Points on a hilly landscape, in no order, each with its height.
A ball rolls from a point to the lowest of its 3 nearest points, and stops where none of them is lower. Distance is the straight distance between rows; heights are no part of it.
q_537: 107  124  88  81  118  95  86  87  99  111  h=1.69
q_61: 108  111  87  51  93  101  101  89  99  95  h=1.25
q_891: 93  103  116  95  100  78  85  79  112  124  h=1.14
q_707: 90  122  118  109  113  77  78  93  124  114  h=1.42
q_11: 95  91  97  121  112  113  93  89  73  107  h=1.58
q_40: 51  86  138  122  114  94  92  128  123  111  h=2.00
q_633: 96  112  104  148  136  112  87  99  88  104  h=2.16
q_330: 92  128  93  98  128  98  71  97  97  105  h=1.63
q_494: 94  140  108  116  135  94  70  106  116  100  h=0.98
q_904: 133  100  98  97  82  75  98  94  95  82  h=4.72
q_583: 74  122  95  108  133  99  65  120  101  99  h=1.43
q_553: 138  114  78  93  88  120  109  124  106  66  h=4.77
q_58: 120  78  101  105  72  95  146  105  108  91  h=1.78
q_804: 122  101  91  96  64  87  140  125  137  90  h=4.51
q_829: 104  97  80  75  99  130  111  98  85  90  h=2.73
q_229: 117  75  100  111  88  101  125  87  83  98  h=3.73
q_563: 130  93  102  85  68  83  106  101  106  77  h=4.56
q_266: 71  114  129  106  117  73  76  126  129  97  h=1.74
q_16: 133  91  104  113  85  69  120  87  96  101  h=5.02
q_559: 100  75  109  119  86  92  91  88  79  95  h=2.77
q_576: 106  97  81  79  91  139  136  113  97  91  h=3.11
q_564: 106  109  77  71  106  118  111  95  86  92  h=2.18
q_449: 110  102  96  53  86  89  113  89  113  106  h=2.67
q_246: 70  93  123  98  100  79  74  98  114  117  h=1.75
q_979: 83  132  104  117  135  97  72  112  110  99  h=1.29
q_793: 117  81  94  117  99  101  126  85  80  106  h=4.21
q_110: 113  111  78  59  98  113  130  105  106  96  h=6.40
q_716: 136  98  99  90  67  88  121  110  119  84  h=4.36
q_227: 113  91  84  104  106  118  136  95  80  101  h=4.76
q_736: 100  86  88  102  99  123  105  87  73  96  h=3.89
q_109: 102  117  91  65  103  95  86  84  95  106  h=0.86
q_468: 54  89  136  125  119  111  95  105  113  118  h=1.86
q_200: 89  82  112  138  100  85  81  97  85  102  h=2.32
q_28: 112  74  106  102  69  101  112  93  88  88  h=3.49
q_591: 100  104  83  102  115  120  97  87  76  103  h=2.79
q_890: 106  96  96  137  121  109  105  87  77  120  h=1.80
q_20: 64  101  122  94  100  74  65  107  119  116  h=3.38
q_387: 85  124  90  95  122  98  69  99  93  101  h=1.46
q_658: 81  85  120  89  92  87  87  81  105  126  h=1.48
q_51: 75  112  102  131  132  113  74  117  91  102  h=1.84
q_262: 98  102  84  61  90  143  109  105  95  86  h=2.80
q_912: 126  83  103  93  63  93  122  105  111  84  h=3.84
q_639: 137  117  82  83  73  112  112  126  124  74  h=5.03
q_679: 82  113  91  115  129  109  76  104  82  105  h=1.53
q_702: 100  134  99  114  133  97  78  95  109  108  h=1.83
q_368: 109  111  76  55  92  120  132  110  116  93  h=7.16
q_527: 86  104  111  81  98  77  72  87  110  114  h=0.71
q_753: 100  88  111  71  86  83  110  77  106  121  h=3.83
q_154: 94  110  84  71  104  112  87  93  86  91  h=1.09
q_841: 106  130  92  96  124  98  76  87  103  109  h=2.20
q_481: 128  90  101  88  59  97  118  113  123  82  h=4.66
q_492: 69  92  136  125  109  95  88  95  121  122  h=1.79
q_751: 106  74  95  94  81  133  126  102  86  93  h=5.80
q_626: 105  111  92  48  87  107  99  95  104  93  h=1.40
q_424: 83  114  99  139  137  110  80  110  94  102  h=2.08
q_108: 92  112  92  126  128  113  86  92  84  105  h=1.81
q_486: 136  103  94  95  81  73  110  96  100  87  h=4.73
q_301: 61  94  134  112  108  75  81  126  131  103  h=1.62
q_143: 111  76  97  105  84  114  121  93  80  96  h=4.71
q_730: 74  95  110  152  125  103  82  120  91  97  h=3.12
q_60: 138  112  82  88  81  100  113  124  120  73  h=4.60
q_469: 82  97  88  108  115  114  81  100  73  101  h=1.44
q_975: 107  103  88  119  123  114  100  86  78  110  h=2.17
q_186: 82  119  90  84  118  100  69  99  90  102  h=1.36
q_540: 61  85  126  113  102  97  89  93  109  125  h=1.87
q_394: 82  111  97  66  101  88  75  97  96  102  h=1.06
q_298: 135  85  98  101  72  79  139  103  107  90  h=0.54
q_69: 102  86  102  132  108  99  94  88  73  107  h=1.15
q_759: 109  83  85  96  87  129  141  108  93  94  h=5.65
q_671: 65  101  125  103  104  73  67  114  125  110  h=0.81
q_201: 89  102  81  84  112  121  87  96  74  96  h=1.28
q_410: 103  83  87  103  80  125  157  115  108  97  h=5.27
q_632: 114  117  77  68  108  107  110  90  98  104  h=4.03
q_117: 71  100  139  121  112  80  83  106  128  108  h=1.73
q_147: 109  88  112  148  107  86  93  85  88  112  h=1.64
q_356: 114  71  102  100  70  117  135  106  101  90  h=3.90
q_525: 107  75  103  113  81  99  109  90  80  94  h=2.99
q_161: 86  120  108  91  112  79  68  97  114  112  h=1.01
q_185: 117  90  114  117  86  72  90  87  88  97  h=2.94
q_574: 111  78  93  105  75  115  151  110  107  95  h=3.79
q_688: 121  79  103  99  63  100  134  106  112  91  h=2.89

Call two points neighbours if one is among the 3 nearest of the other. Go from one point of each pair to the other, from neighbour to neighbour, staying as low as possible. Name the highest point that can't be avoided.
q_298, q_494 | q_904
q_527, q_69 | q_11
q_109, q_527 | q_394

Where does a ball stop that starts at each point below?
q_356 | q_298
q_186 | q_527
q_410 | q_298
q_736 | q_69
